The views of a scene show one set of named points, each view turned or mirrored, and shifted as a whole, with a little noise and some points left out.
In the rows, zero is written as 128.

Scene 1
View 1
Z_962: [144 117 124  78  98 102 218  93 182  69 109 145 138 119  99 151 140 114
 208 169 158 126 104]
Z_31: [141 164 100 112 143 126 126 117 140 113 109 138 129  89 101 145 118 118
 128 125 143 123 124]
Z_42: [136 124 117  86 106 111 193  80 177  80 113 164 141 116  99 145 124 107
 182 168 152 124 122]
Z_355: [139 145 105 106 149 137 117 116 130 115 117 132 117 103 112 144 129 123
 104 125 126 134 125]
Z_848: [151 153 103 112 166 137 102 151 111 124 113  90 105  96 119 150 147 141
  94 100 122 139 103]
Z_999: [141 115 112 100 168 158  89 128 104 124 130 103  92 123 135 144 154 140
  50 114  89 158 117]
Z_202: [144  98 124  83 137 136 152 115 135  95 127 110 104 133 126 149 163 136
 117 138 110 153 103]
Z_879: [117  91 121  77 101 133 178  39 178  83 129 206 140 141 110 133 114  95
 138 192 125 137 155]
Z_600: [146 211  82 137 168 126  82 145 121 135  97 125 130  58  93 147 104 119
 108  95 154 113 128]
Z_484: [129 154  99 111 143 137 112  93 141 117 116 167 132  98 105 138 106 107
 103 138 132 127 147]
Z_323: [151  92 128  79 133 129 167 124 136  90 126  95 101 135 128 153 174 142
 130 137 110 154  90]
Z_759: [129 138 107 101 132 134 134  84 151 106 119 171 133 109 105 139 111 106
 118 151 132 129 144]
Z_446: [132 135 108 100 134 133 135  92 147 105 118 158 128 110 108 141 121 112
 119 146 129 132 135]
Z_644: [133 101 115  94 160 162  96 108 112 120 135 125  95 134 136 140 150 133
  49 128  83 160 128]
Z_929: [159 153 113 100 135 107 168 149 144  94 102  90 120  94 103 159 151 137
 173 119 153 127  84]
Z_471: [137 159 102 111 140 128 126 108 143 111 111 150 131  95 101 144 115 112
 124 133 142 124 132]
Z_709: [144 163  96 120 171 144  82 141 109 133 114 109 108  90 116 145 132 132
  76 101 119 137 120]
Z_591: [165 157 107 111 165 124 120 177 110 116 107  56  98  91 117 159 164 153
 120  88 129 139  77]
Z_925: [134 163  98 114 143 132 116 104 140 117 112 156 132  91 102 141 108 110
 115 132 139 123 139]
View 2
Z_202: [127 128 110 120 155 138 167 121 112 145 104 149 155 126 184 126 119 114
 146 142 137 121 125]
Z_879: [ 87 119  65 138 144  98 106 110 115 155  64 164 204 124 159 164 215 105
 154 146 152  63  86]
Z_31: [126 139  86 143 120 114 123 133 132 140  72 128 122  90 141 144 126 129
 135 106 153 137 151]
Z_323: [132 134 118 116 162 150 180 119 110 137 116 148 150 130 194 121 111 122
 150 141 127 127 129]
Z_925: [122 130  81 148 111 100 114 135 132 155  61 131 130  91 132 147 131 116
 130 108 166 130 145]
Z_600: [142 140  88 155  92 105 115 147 144 147  57 108  81  68 114 140  84 133
 117  79 169 172 183]
Z_759: [111 126  77 144 122  99 115 127 126 159  62 142 152 103 142 150 155 110
 137 121 163 109 126]
Z_962: [102 156  76 132 167 148 119 103 125  91  97 145 169 107 183 166 207 166
 172 122  97  95 114]
Z_591: [156 145 126 125 138 152 181 137 125 129 112 120  89  99 170 113  52 139
 134 108 134 178 176]
Z_848: [148 131 115 131 124 128 166 140 125 154  92 126 104 102 156 117  63 115
 125 114 158 165 165]
Z_999: [146 108 126 121 127 115 188 141 110 193  94 145 132 128 165 100  50  75
 120 143 182 147 144]
Z_471: [123 134  83 145 117 108 119 133 131 146  68 131 130  94 139 147 133 123
 135 109 155 131 145]
Z_484: [117 124  79 147 110  93 114 133 128 166  55 135 138  96 132 146 134 106
 129 115 174 122 138]
Z_446: [116 127  84 140 126 107 125 127 124 155  69 141 149 106 148 145 145 112
 138 123 158 114 129]
View 3
Z_484: [178 156  91 179 119 153 131 152 129 142 122 127 153 125 113 140 134 129
 146 192 121 164 145]
Z_999: [215  89 100 152 122 126 141 129 144 111 159 207 128 117 141 118  97 137
 113 146 141 158 137]
Z_323: [162 140 166 150 157 118 150 103 166 116 154 155  88 132 132 100 102 123
 136 125 146 154 182]
Z_759: [168 167 107 183 125 152 136 146 135 139 121 119 145 126 114 135 134 125
 152 189 125 163 161]
Z_879: [144 212 140 245 127 160 159 135 160 114 109 108 141 117 124 124 134 111
 183 205 144 155 231]
Z_446: [167 163 115 179 130 146 138 139 140 135 127 125 136 127 117 130 129 125
 151 178 128 161 163]
Z_925: [173 155  95 163 125 151 127 150 126 149 125 118 145 132 108 140 135 130
 144 184 118 166 135]
Z_709: [204 101  85 125 126 133 124 142 123 142 149 166 136 129 120 133 117 140
 113 154 120 167 103]
Z_471: [167 157 107 156 132 147 129 143 130 149 126 114 136 134 109 136 133 128
 144 176 119 166 139]
Z_31: [166 153 109 144 137 143 126 141 129 154 130 112 131 138 106 134 133 129
 141 169 117 167 132]
Z_600: [186 124  73 106 127 143 106 158 104 176 132 114 144 143  97 150 139 140
 121 172  99 175  75]
Z_355: [180 136 107 152 131 138 132 137 135 139 136 142 131 130 118 129 123 130
 133 163 125 162 139]
Z_644: [212 103 103 179 117 131 149 129 149 102 154 208 136 112 145 118  99 133
 122 157 145 155 159]
Z_42: [122 210 158 185 152 147 143 125 152 142 116  74 114 139 106 121 138 114
 175 174 130 159 198]
Z_848: [193 104 107 112 138 124 126 131 133 142 154 163 117 135 120 124 112 138
 113 137 124 164 110]
Z_202: [166 142 151 160 148 125 147 113 159 117 149 152 102 129 129 108 108 124
 138 138 143 154 179]
Z_962: [106 218 186 170 169 138 144 112 161 146 120  63  92 146 103 111 136 112
 176 156 132 159 206]
Z_591: [179 100 131  78 159 111 121 118 136 151 164 152  90 147 115 115 108 138
 106 109 122 165 102]
Z_929: [137 157 160  99 171 122 125 114 142 162 144  93  84 155 100 114 126 127
 136 125 119 166 136]
View 4
Z_446: [131 105  81 155 141 118 148 144 116 142 138 139  97 126 127 153  83 114
  89 119  74 124 106]
Z_962: [148 128  56 140 186  73 168 140 105 114  45 180  68 137 161 168 107  90
 103 139 120 103  87]
Z_355: [139  95  99 170 134 129 150 143 104 141 153 115 110 139 113 127  82 113
  87 121  89 130 112]
Z_848: [152  87 124 196 126 149 150 141  81 140 165  79 127 156  96  90  86 111
  84 127 117 138 117]
Z_42: [139 120  58 134 172  79 161 141 120 121  77 177  76 127 155 175  96 100
  98 131  92 108  94]
Z_999: [126 106 112 214 108 191 133 153  81 169 169  75 112 144  89 104  85 121
  93 107  96 135 101]
Z_323: [138 132  85 204 149 154 149 150  71 146  82 114  81 152 122 122 108 100
 104 122 137 113  80]
Z_709: [147  77 123 185 119 144 148 140  95 143 189  82 133 147  95  98  76 117
  79 125  95 142 125]
Z_644: [114 118  99 208 108 194 128 157  90 178 161  89  99 134  94 123  87 125
  96  98  81 130  94]
Z_31: [150  86  99 153 145 101 159 136 111 126 149 126 115 138 123 131  81 108
  83 132  90 131 120]
Z_484: [131  90  89 147 132 115 147 142 126 142 167 133 111 123 121 150  73 119
  83 118  57 132 118]
Z_471: [143  90  93 149 143 103 156 138 116 131 150 132 112 132 124 140  79 111
  84 128  80 129 119]
Z_929: [171  96 101 169 169  90 172 133  80 106  94 122 109 162 131 110 101  89
  90 149 149 122 109]
Z_925: [140  85  95 147 139 105 153 139 121 134 163 130 114 129 121 142  76 116
  82 125  69 132 122]
View 5
Z_879: [140 174 155 132 180 146  82 175  51 152 168 116  95 138 109  94 118  64
 144  81 138 141 159]
Z_644: [147 107  98 112 138  92 159 140 160 149 147 122 123 113  97  80 138 161
 152 123 155  88 162]
Z_323: [149 128 130 112 159 170 144 169 141 149 160 146 109  96 124  89  89 169
 147 137  78 103 169]
Z_42: [119 169 168 126 187 185 124 176  51 142 152 130  79 124 134 106  78 111
 143  90 100 159 143]
Z_31: [105 130 139 117 168 139 191 142  93 135 121 122  83 122 128 108  91 165
 148  96 137 150 125]
Z_925: [104 131 135 120 167 122 185 135  87 135 122 115  84 132 121 105 104 152
 148  87 158 151 124]
Z_759: [117 143 140 123 170 128 151 148  78 140 139 115  90 133 116 101 110 125
 147  86 151 145 137]
Z_591: [116  97 118 101 153 155 232 139 160 135 119 146  96  92 137 101  72 240
 152 139  91 116 136]
Z_709: [111  99 109 109 147 103 222 122 143 136 114 121 101 116 117  98 109 202
 153 113 157 121 128]
Z_355: [117 123 129 115 158 125 184 141 115 140 129 123  96 120 120  99 103 166
 150 105 141 130 137]
Z_848: [117 101 113 107 149 126 216 132 150 138 121 132 100 106 124  98  96 212
 152 124 127 116 135]
Z_600: [ 79 108 128 112 161 114 251 114 103 125  92 115  75 126 132 115  89 208
 152  90 165 161 100]
Z_929: [111 133 150 111 174 192 193 160 108 136 131 145  80 102 148 109  56 196
 146 122  73 145 134]
Z_999: [141  96  96 107 137  97 184 134 170 146 138 126 122 108 103  83 129 188
 152 130 148  89 157]
Z_484: [109 131 129 120 164 108 177 134  89 137 124 110  91 135 114 102 117 140
 148  84 173 146 129]
Z_202: [143 131 129 114 159 155 145 164 131 149 156 137 107 104 120  90  98 159
 149 126  98 109 161]
Z_471: [106 134 139 118 168 133 183 142  88 135 125 119  84 127 125 106  96 155
 148  91 144 149 126]

Which points are out of place in each view (at most two, in the order of its rows)? Write - if all are in place.
view 1 | Z_202
view 2 | Z_323, Z_999
view 3 | Z_759, Z_929
view 4 | Z_848
view 5 | Z_484
